Points on a hilly landscape, in no order, each with its height.
From any point a ball rolls to the lowest of the 3 points nearest to it. It stops when none of these is lower. Distance is the straight distance between rows; heights are no part of it.
Q964 (h 3.81): [113 143 110 118  93  84 190 114 181 128 137  98 116 125 132 110  87 139
 119 122 103 116 180 108 102 141 171 123 118 143  73 129 132  80 122 117
 110 148 123 148 170 123 100 154  85 123 157 192 138 150]
Q478 (h 3.42): [129 125 162 132 170 147 101 180 117 112 118 169 162  95  55 142 130 114
 147 136 139 112 136 103 100 152 141 109 157  65 149 103 144 155 135 136
 160  75 146  88  55 186  88  69 143 127  94 124  94 123]
Q880 (h 1.49): [129 103  82 144 144 106  75 142 129 144 156 106 144 125 147  91 139 157
 115 106 139 139 145  91 161 139 187 146 112 150 146 167 129 105 161  91
 143 135 103 144 134 100 132 145 138  82 122 108 172  98]
Q282 (h 4.91): [125 115 104 218 111 135 171 149 111 105 143 126 129 114 130 103 143 128
 142 140 108 114 181 123 136 111 168 129 137 169  52 124 124 101 123  68
 112 111 133 113 160 117  88 130 117 112 183 158 127 133]
Q127 (h 4.16): [119 150 135  45 123 126 125 106 175 198 122  88 167 120 157 162  71  91
 140  78 163 124 105 120 104  80  67 165 133 119 241 182 147 182  90 161
 131 135 145 146  93  76 190 105 108 121 140  86  94 116]
Q111 (h 3.80): [ 96 151 107  97 117  95 176 116 171 126 161 103 111 151 192 132 130 125
 115 103 142 131 120 123 165 154  64 128  95 107 146 158 126 103 144 160
 131 161 140 106 157  64 122 157  87 137 156 113 170 147]
Q209 (h 5.94): [168 112  93 178 131 128 186 141 158 133 100 161 139  88 119 121 141 113
 101 154 148 105 166 109 148 126 144 120 122 194  45 115 136  99 120  89
 123 139 100 126 117 123  95  98 144 125 187 127  87 122]
Q252 (h 5.63): [ 80 130 176  76 110 148  48 134 137 187 143  72 117 159 114 178 140 131
 120 129 113 121  81 136  84 134  58 135 145 124 148  92 114 123 127 126
  71  73  92 116 146  77 141 135 135  86 127 118 124 135]
Q663 (h 1.29): [151 137  79 165 138 144 144 144  93 112  98 148 169 117  93 126 137 118
 130 170 126 137 132  96 151 136 217  65  90 127 148 126 123 190 111 101
 133 121 142 154  78 190 101 132 133 143  82  99 118  72]
Q198 (h 1.48): [147 116  85 126 158  71  56 154  93 143 133 117 137 113 184  98 135 135
 119 123 120 145 123 132 171 150 195 144  95 124 163 166 141 145 128 130
 114 132 139 200 104 131 145 119 167 150  63 100  92 114]
Q782 (h 2.29): [134 109  83 160 116  99 115 117  88 100 130 100 118 104 197 120 146 153
 153 118  96 155 133 139 187 156 147 168 104 137 132 139 119 116 144 141
 109 127 138 165 164 135 179 157 149 140 109 139 151 124]
Q607 (h 2.68): [158 133  71 181 104  90 142 102  99 131 106 129 112 142 203 106 110 138
 149 123  90 155 118 198 117 126 131 165 135 172 122 154  97 109 140 139
 117 178 152 181 145 134 186 138 162 151 136 156 112 117]
Q769 (h 3.82): [113 150  76 106  94 104 168 132 115 163 175  86 127 170 210 111 133 137
 134 107  93  97 140 167 127 109 123 133  87 127 129 134  98 118 152 149
 113 149 143 134 187  98 136 156 126 145 177 120 145 146]
Q887 (h 3.78): [123 125 127  88 128 114 176 134 141 158 134  87 148 148 195 111 102  91
 146  99 154 127 123 164 127  78 107 146 122 147 187 194 105 126  95 172
 107 179 148 171 141  77 189 156 125 139 146 100 105 148]
Q216 (h 4.44): [105 129 175 142 180 160 145 136 134 108  79 182 120 132  72 159 148 114
 128 153 155 116 104 138 131 120 118  84 161 146  88  81 151 102 118 134
 142 127 160  62  88 186 112 111 137 138 136 144 144 149]
Q210 (h 1.63): [ 99 152  81 130 108 114 178 114 112 115 149  99 104 130 208 114 123 108
 137 104 112 150 106 205 168 124 145 143 105  98 115 150 130 115 130 164
 144 184 169 150 156 111 143 186 112 133  95 144 114 163]
Q273 (h 3.23): [127 158 111 170 149 162 135 111 117  58 106 154 148 136  85 139 149 129
 128 133 100 157  87 153 107 142 158 114 130 100 117 156 128 206  91 142
 152 116 180 123  95 191 135 144 101 162  68 131 133  99]
Q810 (h 3.61): [148 122  49 196  82  47 128 135  86 148 179  79  91 148 197 112 122 180
 158 132  87 121 159 123 164 135 148 186 110 142  84 161 105  67 113 105
  98 130 154  90 178 105 105 125 145 138 117 135 126 117]
Q645 (h 5.71): [167 108 167 153 187 159 126 159 150 122  65 189 130 119 119 157 119  95
 144 137 175  99 130 120  88 119 138 102 146 155  99 116 142 112 115 113
  91 119 112  95  73 157  94  83 139 143 168 111 126  88]
Q776 (h 2.86): [120 122 134 117 141 141  53 120 114 102 137 100 119 113 140 115 135 151
 112 116 138 142 123  82  94 130 128 132 129  94 158 173 108 140 120 126
 163 100 148 146 108 137 142 123 150 136  87 111 162 109]
Q752 (h 2.54): [114 142 163 132 115 132 170 118 183 115 134 135 114 122  94  90 106 120
 108 122 110 150 129 144 135 113 116  92 121 147 107 119 129  98 124 147
 111 141 127 131 152 156  98 128  82 148 111 215 145 156]
Q900 (h 4.51): [126  69 184 100 179 152 115 150 135 109 103 147 141 116  93 157 132 110
 132 153 175 118 122 107 153 154 119 113 150 151 128  94 135  86 126 101
 117  95  94  80  85 123 112  73 174 103 173 122 122 141]
Q380 (h 4.10): [109 169 143  73 136 123 102 128 149 191 159  93 114 142 181 144 127  81
 109  89 152 132 113 115 152 111  58 178 111 100 219 174  88 146 128 194
 149 126 154 125 120  87 208 133 100 126 168  65 133 140]
Q382 (h 3.66): [114 139 171  92 124 132 126 108 144 117 123 103 110 142 149 147 109 141
 118 117 120 135  80 148 112 131  86  97 138 131 128 126 140 119 138 163
 109 116 115 134 147 100 170 116 102 138 114 175 148 140]
Q569 (h 3.93): [130 146 184  73 142 142  79 136 141 135 126 127 117 124 164 181 142 149
 154 111 112 142 118 137 121 100  77 165 145 133 177 156 100 130 128 139
 141 143 135 136 150 102 173 107 137 135 129 128 144 124]
Q937 (h 1.13): [140 123  87 161 100 118 116 150  96  86 144 133 147 142  31  99 156 105
 119 165 139 119  85 109 169 106 218 101 107  81 167  94 140 170 110 112
 160 150 121 110  90 178  61 122 169 135  98  73  93  96]
Q280 (h 4.89): [121 115  63 181  79 103 165 121 130 124 159  98  95 162 163 118 123 150
 115  85  84  84 140 119 102 118 130 155 109 148  70 142  72  81 145 111
 121 151 116 133 226 109  99 168 112 121 180 134 151 125]
Q501 (h 3.94): [124 138 200  77 132 147 124 118 125 138  90 141 121 142 130 173 100 125
 126 122  89 113 115 178  67 128 127 124 184 100 179 138 142 150 121 143
 126 133 158 118  90 149 149  94  75 161 105 165 129 121]
Q337 (h 3.29): [113 126 146 120 135 168  78 126 147 101 167 137 166 110  42 112 155 103
 126 143 172 118 114  56 161 124 166 120 149  94 152  82 135 158 108 106
 187 108  69 107  76 158  98  89 135 123  75  73  83  84]
Q129 (h 1.56): [139 115  93 179 150 136 155 133 100  86  94 171 147  93  69 125 133 109
 118 141 167 147 114 117 193 116 201  59 106 112 119  88 144 162  77 125
 155 141 135 119  76 173  65 147 117 149  89 126 123 109]
Q352 (h 5.74): [109 126 160 106 137 151 137 117 124 104 136 119 152 146  87 140 137 119
 130 124 154 139 137 101 147 102 135 147 171 164 108 113 102  92 161 120
 148 115 111  99 132 138 134 112  82  93 157 150 145 150]
Q152 (h 2.69): [135 111  81 138 141 125  98 117  85 133 132 104 129 113 198  92 145 124
 192 113 132 154 119 141 169 117 163 175 113 149 183 173 123 148 158 162
 157 146 188 174 124 115 173 132 161 128 120  82 115 116]
Q942 (h 1.67): [178  88  86 142 170 115  89 129 134 178 142 132 141 138 144 116 121 113
 121 134 133  85 132  76  99 101 149 145 117 164 119 114 119 123 165 101
  98 109  55 155 168  87 153 113 153  98 171  80 132 126]
Q447 (h 5.67): [137 132  88  98 112  49 163  89 154 158 136 118 106 156 193 123 101 134
 105 112 105  64 183 110  74 136  84 183 104 133  87 100 123 136 133 124
 134 135 133 131 190  68 122 150 118 148 168  89 109 185]
Q419 (h 5.19): [105 115 159 137 126 140 141 153 125 114 113 175 112 134  79 110 157 130
 118 160 168 136 161 114 199 149 101 109 136 151  65 107 149 103 142  98
 138 115 131  95 117 158 102 102 143 127 181 165 120 153]
Q101 (h 3.22): [101 147 163 105 103 140 175 115 183 133 109  97 108 131 114 136 124 129
 118 159 122 145 149 138 119 134 100  93 131 131 132 105 181 103 142 131
  77 107 105  85 140 117 117 142  93 151 120 209 167 159]
Q427 (h 6.33): [201  79 139 155 170 158 156 173 130 137  82 182 105 111  87 158 176 108
 109 118 159  94 107 116 131 110 194  57 133 211 105  83 103  84 123 145
  99 119 104 126  59 134  72 115 153 152 147 105  69 125]
Q705 (h 5.76): [157 106 162  98 201 156 111 183 135 124 129 153 152 107 105 153 142 102
 124 120 151 101 141  98 121 128 161  82 138 169 135  89 147 117 130 108
 119 102  92 102  52 137  77  78 135 136 131 101 115  97]
Q871 (h 3.74): [133 150 135  94 124 111 171 102 156 163  98 166 127 118 183 164 105 114
 129 120 112 143 126 153  73 119 144 127 121 166 120 124 103 154 127 137
  97 166 112 148 174 108 141 162 106 174 143 152 116 150]
Q886 (h 5.88): [174 126  92 187 158  89 163 147  86 119 119 119 119 139 170  99 119 142
 149 137 106 115 154 154 149 131 188 107  92 163 119 134 124 113 128  89
  76 155  94 175 125 155 134 109 139 126 118 159 107 103]
Q855 (h 3.83): [106 153 128  70 130 112 199 113 169 165 115 113 115 128 192 144 116 155
 126 145 128 109 123 135 152 110  26 122 111 130 150 185 148 114 150 170
  92 148 127 123 142  73 201 172 126 148 188 137 109 137]
Q492 (h 4.96): [ 62 123 182 109 111 161  90 114 100 117 147 116 143 121  28 122 162  97
 135 162 151 112 108 112 208 147  96 145 169 103  86  86 135 125 128 134
 143  98 126  89 128 136 117  92 110  49 149 142 137 183]
Q27 (h 2.89): [173  96 108 139 146 102 110 126  95 170 114  94 159  98 180 117 123 141
 201  99 153 159 107 147 114  79 123 181 112 160 198 172 113 155 124 135
 156 130 162 168 126 109 176 125 176 109 120  71 110 121]
Q175 (h 4.98): [135 131 186 112 112 162  77 109 125 127 153 123 138 157  64 134 125 136
 139 153 142  86 147  94 105 130 102 153 150 160 131  75 142 113 158 137
  92  97  82 103 159 111 147  93 127  59 179 127 131 149]
Q223 (h 1.32): [102 159 115 145  92  92 189  99 137 114 137 125 130 116 193  98 125 129
 117  99  99 175 148 163 137 133 167 101 115 104 108 176 103 134 118 149
 111 159 155 139 157 130 109 171 113 146  91 174 155 142]
Q841 (h 5.72): [138 145 169  83 136 144 128 116 165 136 123 126  67 101 102 159  93 122
 112 162  99  96 141 139  43 124 112 117 126 151 106  45 174 147 141 130
  56  83 115 122 160 103 137 139  84 127 178 150 141 163]
Q806 (h 2.87): [118 107  59 175 121  55 125 115  88 122 184 101 105 126 224  88 131 164
 142 118  94 131 137 142 193 139 144 197  94 112  92 144 107  91 164 136
 105 149 175 117 178 127 167 169 135 140 119  88 141 115]
Q102 (h 4.08): [101 167  91 104  69  65 154  99 158 148 170  80 104 169 169 143 151 130
 139 114 136  88 141 108 177 150  32 144  98  77 119 147 129  91 142 138
 124 121 127  79 169  52 100 167 101 150 207 109 183 142]
Q256 (h 1.87): [134 119 107 169 115 141 135 120 105 101 151 130 114 135 176  98 153 177
 139 121 104 160 129 149 137 125 158 147  93 114 102 153 119 128 159 120
 111 112 136 159 170 150 155 160 112 125 114 142 187 124]
Q811 (h 5.02): [ 94 123 216 122 110 180 117 139 139 140  70 134 138 105  63 171 108 109
 119 106 127 102  84 204  84 138 128 100 143  61 136  82 149 143 127 128
 141 117 152  82  64 143 119  87 102  86  83 158 147 146]
Q895 (h 0.41): [130 107 153 115 160 121  60 170 130 121 134 135 125 110  77 112 104 129
 118 106 156 154 140  59  95 132 151 131  99 124 175 134 145 124 126  98
 141 106 108 127  75 146  74 110 147 115  84  88 122 130]
Q88 (h 2.95): [101 129  78 124 139 157 124  96 113 107 124  93  95 142 158 111 159 111
 144 105 127 156  77 135 170 142 130 163 135  79 159 177 115 155 159 187
 183 161 171 143 158 102 174 162 142 110 117  93 164 119]
Q161 (h 5.52): [ 90 154 160  87 104 169  68  96 142 122 142 106 109 139  53 130 173 127
 131  95  95 124  86 113 108 155 110 160 178  17 130 120 130 156 158 148
 178  96 130 103 118 172 132 137 136  87  58 130  98 107]
Q905 (h 4.28): [ 74 171 110 101  99 130 198  94 173 120 139 127 144 141 154 140 123 146
 103 124 129 188  98 152 164 146  86 107 115  56  95 157 157 141 134 181
 146 147 146 127 145 107 139 159  96 151  70 174 139 136]
Q605 (h 5.99): [111  88  94 219 122 103 199 156  86 137 144 170 130 108 127 111 150 125
 122 149 132 137 170 139 203 126 156  72 111 155  51 140 141  92  97 113
  94 136 111 103 139 144  64 141 163 132 173 137  80 141]
Q89 (h 2.90): [119 164 106 173 121 149 127  76 102  78 100 179 166 137  33 115 135 122
 126 173 129 138 102 136 134 147 152  84 141  84  94 105 147 176  56 129
 175 118 116  97  99 208  95 139 131 159  92 134 100  68]
Q745 (h 7.78): [113 143 148 101  93 109 120  99 141 127 173  72 106 157 118 127 139 114
 124 125 149 108 132  89 148 130  85 154 122 148  98 123 136  63 148 157
  90 126 132 117 162  73 139 148  72 117 175 136 172 167]
Q310 (h 3.03): [130 136 140 117 138 159  87 116 118  82 106 130 155 104  86 124 126 138
 132 123 139 169 128 110 106 135 112 123 134  65 160 119 116 165 137 119
 154  93 110 104 101 176 135  89 120 126  89 102 132  87]
Q718 (h 0.84): [159 102 149 116 184 113  77 169 115 135 149 119 143 146 125 119 103 117
 118  96 138 110 131  59  98 127 159 130 136 141 190 120 100 137 146  99
 127 131  94 130 107 134 140 138 163 124  88 100 137 113]
Q662 (h 2.30): [112 136 135 148 129 157 103 106 121 109 144 132 144 134 109  83 134 147
 122 135 153 154 121 100 162 137 148 147 109 121 103 162 128 130 116 116
 149  98 120 127 156 121 138 151 102 121 106 133 165 119]
Q931 (h 4.73): [153 113  93 117 100 120 106 111 131 123 141 124 136 148 139 107 127 159
 135 120 123 114 124 111  90 134 102 167 136 158 113 147 108  90 161 107
 120 144  96 159 189 100 152 168 118 125 194 125 139 129]
Q683 (h 4.61): [129 144 219  86 142 167  66 136 127 133 117 131 139 142 105 157 125 120
 147 134 135 100 103 172  76 120  89 125 150 142  99  91 128 120 127 118
 105  84  82 111 128 105 142  91 100  97 152 150 128 116]
Q911 (h 3.62): [122 167 104 111  85 127 227 122 170 161 119 127 138 125 200 105 104 121
 133 117 123 167 128 168 116  72  56 118  90 119 134 192 139 129 118 166
 116 173 148 130 136 138 144 155 144 141 139 157 120 145]
Q105 (h 3.47): [131  89 100 187 113 106 148 141 107 134 133 110 153 128 136  92 150 154
 136 132 122  98 163  86 201 138 139 143 120 163  85 154 119  83 115  73
 126 117 104 109 144 113  50 112 136  92 172 137 127 135]
Q221 (h 3.18): [116 161 166  65 125 132 147 131 120 143  82 135 141 125 147 139 132 126
 111  93 121 165  91 159 105 144  87 123 165  75 144 162 138 171 119 187
 187 138 155 170  83 129 142 149 121 168  85 125 141 126]
Q195 (h 4.19): [ 72 157 181 131 114 139 160 119 145 149  90 129 129 124  56 152 115  95
  85 149 124 151 118 170 116 130 113  58 142 105 100  51 167 131 105 142
  90 152 149  72  76 165  86 142  99 127  95 173 155 157]
Q606 (h 5.43): [101 128 179  79 111 173 105 112 134 112 104  88 110 126  69 121 106 111
  92 108 105 139 105 161 111 154 118 143 168  57 155 100 152 151 122 157
 163 106 127 129 106 143 125 127 116 118  62 132 138 136]
Q526 (h 3.60): [119 156 149  80 108 112 157 123 162 141 143 106 111 156 188 126 131 125
 117 113 152 129 114 162 116 118 115 107 116 128 136 150 100 117 131 153
 114 176 123 165 150  94 145 143 104 129 152 140 144 163]
Q84 (h 3.21): [107 157 162 151 129 167 114 122 113  83 106 147 138 127  30 140 130 126
 129 120 120 128  89 148 113 135 149 108 141  77  79  79 166 179 102 150
 181  94 161  92  89 192 119 112  97 158  70 138 122 128]
Q857 (h 6.30): [157  98 145  84 194 126  87 157 132 141 151 128 168 146  99 131 135 138
 131 135 177 125 153  77 148 105 152 126 123 163 160 118 111  99 130 115
 136 130  59 140 115 122  93  78 142  87 155 111 128 103]
Q831 (h 2.20): [127 138 120 172 145 145 133 158 131  95  84 206 159 107  40 146 133 130
  99 173 157 151 138 116 181 125 165  52 131 117  96  83 150 161  86 139
 168 134 162  78  72 197 111 117 148 155 113 103  97 115]
Q80 (h 1.65): [157  76 112 106 144 146 117 145 107 119 152 183 122 135  27 144 168 107
  92 135 153 139 118  95 192 117 193  65 153 100 125 117 138 166 121 120
 206 146 111 116  86 145  84 129 158 140 113  88 101 144]
Q804 (h 6.69): [181 122  74 188  97  71 145 101 117 145 140 128 103 134 175 119  51 176
 141 150  87 107 177 116  93 127 152 164  85 145  55 102 149 113 150  69
  67 137 106 139 177 124 117 111 155 130 153 110 107 107]
Q93 (h 6.00): [ 63 107 171  97  66 135 100  99 116 141 164  82 122 138  79 113 145 108
 100 135 156 111 105 124 156 136  97 127 149 153  93 109 159  69 137 131
  94 128 116 126 135  87 146 110  93  77 148 161 149 166]
Q991 (h 5.68): [ 87 143 205 100 131 172  77 166 104 152 140 108 138 119  82 163 129 122
 138 106 111 134  80 155  57 133 107 159 162  40 196 105 130 171 151 158
 135  83 141 132 117 168 112  88 138 106  77 134 116 146]
Q858 (h 5.77): [193 105  90 155 180 134 131 167 128 106 112 140 141 112 143 131 117  95
 148 113 141 110 164 106 131 104 171 118 133 160 139 118 126 111 122  94
  90 139  84 131  92 138 117 106 112 130 123 113 124  85]
Q489 (h 3.63): [116  87 128 132 140 133 126 140 142 105 137 119 147 156  78 114 158 129
 114 160 156 104 165  86 207 135 114 136 145 172  85 128 147  77 141  76
 143 119  75 114 146 100  84 120 154 107 189 128 145 135]
Q326 (h 4.93): [105 151  65 135  61  61 199 102 143 140 158  87  93 133 189 119  95 173
 125  84  98  96 195 121  64 122 128 148  85  95  79 141 135  94 116 118
 112 135 149 119 200  58  90 187 134 154 176 155 138 170]
Q989 (h 4.15): [141 108 157 104 140 127  97 100 118 179 129 140 120 137 171 148 107 124
 142 113 124 120 111 133  76 128 110 144 150 172 158 141 105 135 104 129
 138 138 112 158 150 103 171 160 162 164 142  98 133 127]
Q689 (h 1.17): [157  87 115 126 159 117  77 147 118 123 126 133 153 114 167 126 140 160
 129 120 129 132 134 113 121 143 180 148 110 140 155 151 129 145 159  85
 106 115  89 163 137 113 145 134 156 117 112 132 146  94]
Q482 (h 4.80): [157 112 118 150 112 115 122 118 151 158 131 154  95 127 196 116 113 141
 134 138  93 108 160 152  46 124 104 166 144 169  66 142  95 138 115  90
 127 147 115 194 202  95 157 168 160 131 149  94 101 175]
Q480 (h 3.02): [138 124 166 106 137 162  87 127 124 124 128 103 137  93 133 126 140 130
 135 102 119 140 116 144 105 137  99 184 156 125 201 163 130 177 119 135
 223 124 145 184  86 135 139 106 140 174  94 121 113 123]
Q20 (h 3.86): [159 141 117 152 140 150  56 190 121  85 158 130 138 129  75 106 158  96
 122 153 113  98 107  98  77 124 204 127 143  89 179 120 123 191 110 124
 186 113 138 152  68 152 103 125 141 117  60  42  94 101]
Q977 (h 5.54): [150  79 126 123 154 150 144 154 125  87 109 170 121  98  92 134 145 118
 115 141 158 129 139  88 160  99 165  92 139 144 146 105 111 125 114 106
 123 120  72  99  60 147 104  78 160 113 134 115 117 115]
Q955 (h 4.92): [115 160 138 105  97  98 180 107 171 148 100 137  75 107 130 127  72 121
 121 152  99 114 170 133  68 136 120 121 114 163  83  80 172 112 161 138
  65 105 118 143 180 100 125 153 105 177 179 166 128 157]
Q459 (h 2.99): [155 143  50 163 126  90 147  93  96 115 146 118 149 130 212 101 139 137
 194 116 100 201 124 194 196 120 128 166 108 117 137 159 114 150 123 184
 179 165 217 193 136 133 184 139 126 144 108 138 102 111]
Q125 (h 6.08): [ 91 127 119 169 129 126 190 153 135 139 114 210  83 138  59 127 146 124
  88 166 165 122 151 148 197 157 143  80 157 149  72 119 127 104 123 108
 126 104 131  60 122 165  90 136 129 173 159 190  86 138]
Q349 (h 1.47): [105  87 203 121 108 170  80 132 112 116 164 131 149 134  44 161 171  94
 143 144 148 117 128 117 166 149  87 126 144 149 131 101 119 103 173  81
 126 102 104  96 108 141 116  64 156  71 172 139 127 156]
Q632 (h 3.85): [127 158  74  94  88  78 221 107 169 150 148 109 124 133 204 129 107 121
 144 152 117 114 164 136  93 122  81 120 117 130 138 166 136 118 127 150
 102 172 152 126 182  86 129 181 135 176 190 137 120 149]
Q373 (h 4.04): [128 128  88 141 100 100 122 120 120 159 186  90 116 160 173 121 165 141
 136 109 114  98 109 144 133 139  85 184 112 140 135 173  71  81 168 123
 121 161 115 129 199  78 157 171 126 118 182 103 175 137]
Q284 (h 4.11): [112 164 133  72 124 146  68 130 141 192 154 105 128 148 172 135 118 111
 135  82 170 134 113 126 146  92  70 149 148 155 200 147  86 140 135 180
 153 137 145 127 117  85 181 122 139 109 145  62 120 145]
Q960 (h 4.06): [111 155 137  68 137 146 117 102 143 146 121  84 121 145 167 139 126 112
 125  99 140 145 117 114 157 121  62 145 111 100 203 167 151 152 119 178
 155 142 144 156 133  69 188 130 121 111 132 125 139 151]
Q833 (h 5.81): [198 105 124 137 156 157 149 201 122  71 140 187 146 122  75 134 133 115
  95 109 138 121 119 102 126 113 197  58 101 160 156  95 106 171  90 147
 140 139 150 117  79 163  86 103 143 119  95  74  95  99]
Q430 (h 3.46): [121 133 190 118 144 139  94 134 133 120 121 166 126 142  94 153 115 138
 145 122 107 122 111 112 127 116 112 123 160 111 121 118 119 144 131 124
 116 109 133 120 112 142 141 104  78 107 103 137 152 101]
Q72 (h 4.09): [105 144 167  48 118 168  68 140 134 150 151  97  86 117 140 162 122 140
 134  75 137 129 114 143 103 155  74 169 163  89 206 103 116 115 158 169
 141 106 138 149  94  86 159 116 153 113 105 104 128 121]
Q232 (h 1.82): [140 134 136 154 110 135 138 144 126 115  95 140 126 144 136 106 123  98
 135 126 105 157 119 173 103 111 157 115 140 138  83 155  79 120 119 122
 100 136 152 156 148 130 131 133  89 125 106 197 117 124]
Q896 (h 6.14): [160 143  48 215 116  81 141 101  67  82 133 147 115 140 174  91  96 147
 131 158 100 176 168 165 180 148 179 113  81 124 100 132 120 149 134 111
 114 119 157 110 111 174 164 125 122 141  58 179  88 125]
Q354 (h 3.11): [ 98 118 153 112 133 160 122  89 115  88  65 174 155  83  33 149 136 115
 117 148 150 123 102  89 152 123 144 109 152  88 123  74 154 132 103 117
 182 109 161  74  79 201 116  99 130 121 108 124  98 119]
Q974 (h 2.17): [134 136  54 138 135 113  53 105  87 111 163 117 133 136 142  70 142 144
 151 141 125 143  82  96 197 149 190 160 122 107 169 127 138 149 146 148
 146 122 106 153 136 117 122 184 142 140  70  98 118  90]
Q694 (h 2.38): [135  94  78 147 166 139 150 153 102 128 161 132 175 115  87 100 139 123
 124 145 173 129 141  80 193 142 159  96 101 150 103 137 139 135 116  91
 149 136  76 116 116 133  95 146 142 106 141 111 126 135]
Q651 (h 3.38): [129 141 149  82 126 134 187 120 138 145  96 118 156 133 172 142 117 112
 115 138 121 136 121 155 116 125  96 109 100 137 143 183 132 141  88 156
 135 186 143 153 128  91 143 143 109 169 114 165 123 122]
Q829 (h 3.36): [148 181  87 184  86  75 163 116 127 143 156 116  59 156 210 109 108 150
 148 113  55 118 148 187  67 121 137 177 135 130  68 157 115 106 133 127
 101 165 138 160 192 120 115 169 134 140 141 161 126 134]
Q348 (h 3.05): [117 123  82 158 143 134  95 120  87 101 112 125 144 123 135 107 156 143
 155 152 109 174 114 141 124 137 160 125 105  84 147 176 146 184 119  92
 159 123 156 171 116 148 129 150 161 124  80 126 151 112]
Q591 (h 5.23): [ 90 101 181 137 134 175 126 131 148 142  82 147 121 135  63 145 157  82
 132 166 150 115 142 176  94 100  98 113 151 141  81  79 158 103 159 117
 100 136  91  83 114 134  96  98 130  95 183 152 153 181]
Q442 (h 6.20): [159 143 149 197 151 138 166 136 163 116 100 176 101 137 114 101 113 132
 136 137 132 135 167 110  74  97 144 100 143 190  66  95 136  84 140 128
  99 126 103 145 155 152 103 114 110 129 194 177 127 138]
Q747 (h 3.77): [137 130 198 121 139 167 152 148 137  86  83 165 164 105  58 169 117 149
 134 147 136 111 125 127  78 135 123  88 150 129 148  95 130 149 113 131
 139 117 149  87  65 199 134  84 120 123 104 136 148 104]
Q664 (h 3.73): [155 120 137 122 143 142  99 180 131 106 115 133 177 101  92 141 114 139
 119 157 126  89 143  96 100 180 138  87 129  73 165 108 143 182 122 101
 148 103 180 130  68 180  94  88 131 135  56  92 101  58]
Q77 (h 3.84): [ 51 157 154 124  97 130 163  96 154 141 120 144 130 140 102 125  95 119
  77 146 151 179 111 135 142 146 105  64 112  62 103 111 185 130 121 152
 123 138 154  95 119 141 125 158  98 137  72 211 167 148]
Q870 (h 4.20): [ 82 131 201 108 128 171 135 122 143 135 130 123 124 116  82 148 134 110
 121 142 133 110 109 135 144 127 120 127 156 114 144  82 148 117 147 132
 112 136 123 106 103 137 133 103 109  69 123 151 165 158]
Q287 (h 4.52): [137 136 160  84 126 133  64 103 117 164 158 143 102 144 164 133 124 157
 127 140 119  83 102 104  60 149  70 165 144 165 159 111 112 115 145 141
 120  89 115 125 195  99 152 132 125 115 175  91 134 134]
Q559 (h 4.17): [117 143 147  59 112 117  95 111 141 170 166  85 108 154 165 174 154 135
 107 117 140 114 146 128 149 138  58 181 128 122 180 122  87 119 155 170
  97 138  88 124 174  74 171 140 122 122 163 106 162 171]
Q637 (h 3.43): [145 137 165 127 145 150  91 139 103  81  94 165 133 104 103 154  96 154
 111 130 108 119 102 141  78 136 132 126 157 130 137 125 104 156  98 106
 164 104 167 143  78 182 127 111  88 139  75 132 133 118]
Q983 (h 5.12): [160  91 158 138 174 165 169 155 131 116  87 180 120  94  84 211 146 131
 117 160 146 101 119 148 118 142 128  91 159 193 105  94 160  96 125 123
  96 109 126  75  71 173 103  73 166 150 130 158 110 100]
Q976 (h 3.17): [181  92 105 115 137 131 118 144 101 156 109 117 145 121 183 127 118 128
 172 110  87 185 116 199  85 107 127 165 133 167 181 177  91 144  94  87
 136 126 147 198 114 128 154 114 143 155 114 128 129 103]
Q610 (h 1.72): [135 125  96 200 143 112 172 119 104 103 114 168 150  96  94 105 131 132
 123 161 157 162 135 123 177 111 178  81 121 115 118 128 145 138  95  84
 143 117 139 126 144 160 118 134 146 118 118 115 120  98]
Q450 (h 6.18): [170 131  52 230 113  74 163 141  98 139  87 139 105 106 187  90  85 155
 116 147  78 134 196 146  96 132 168 158  81 173  54  93 135 115 111  87
  82 136 106 132 160 155 125 107 146 117 141 149 111 112]
Q59 (h 4.26): [125 145 111 118  68  87 197 107 200 126 139  76 114 142 155 142  92 158
 124 148  87 116 190 125 124 136  62 132 101 113  92 157 163  99 136 137
 108 106 149 100 180  73 106 141 103 156 161 153 148 165]
Q327 (h 0.52): [157 113 129 111 158 122  40 161 122 155 139  96 134 140 161 111 140 138
 131  90 146 134 128  71 104 149 140 140 128 151 223 141 132 146 116  83
 143 131 117 203 109 128 141 112 180 124  88  79 117  74]
Q644 (h 4.39): [155 110  77 160 145  99 109 107 121 167 140 116 129 102 194 133 146 152
 135 106 120 130 110 108  92 125  99 177 135 170 137 180  80 151 134 121
 103 151 109 163 197  99 163 171 140 128 154  74 106 124]

For each start below, name the point where the ball stops.
Q419 => Q937
Q209 => Q937
Q59 => Q223
Q931 => Q651
Q450 => Q937
Q841 => Q223
Q273 => Q937
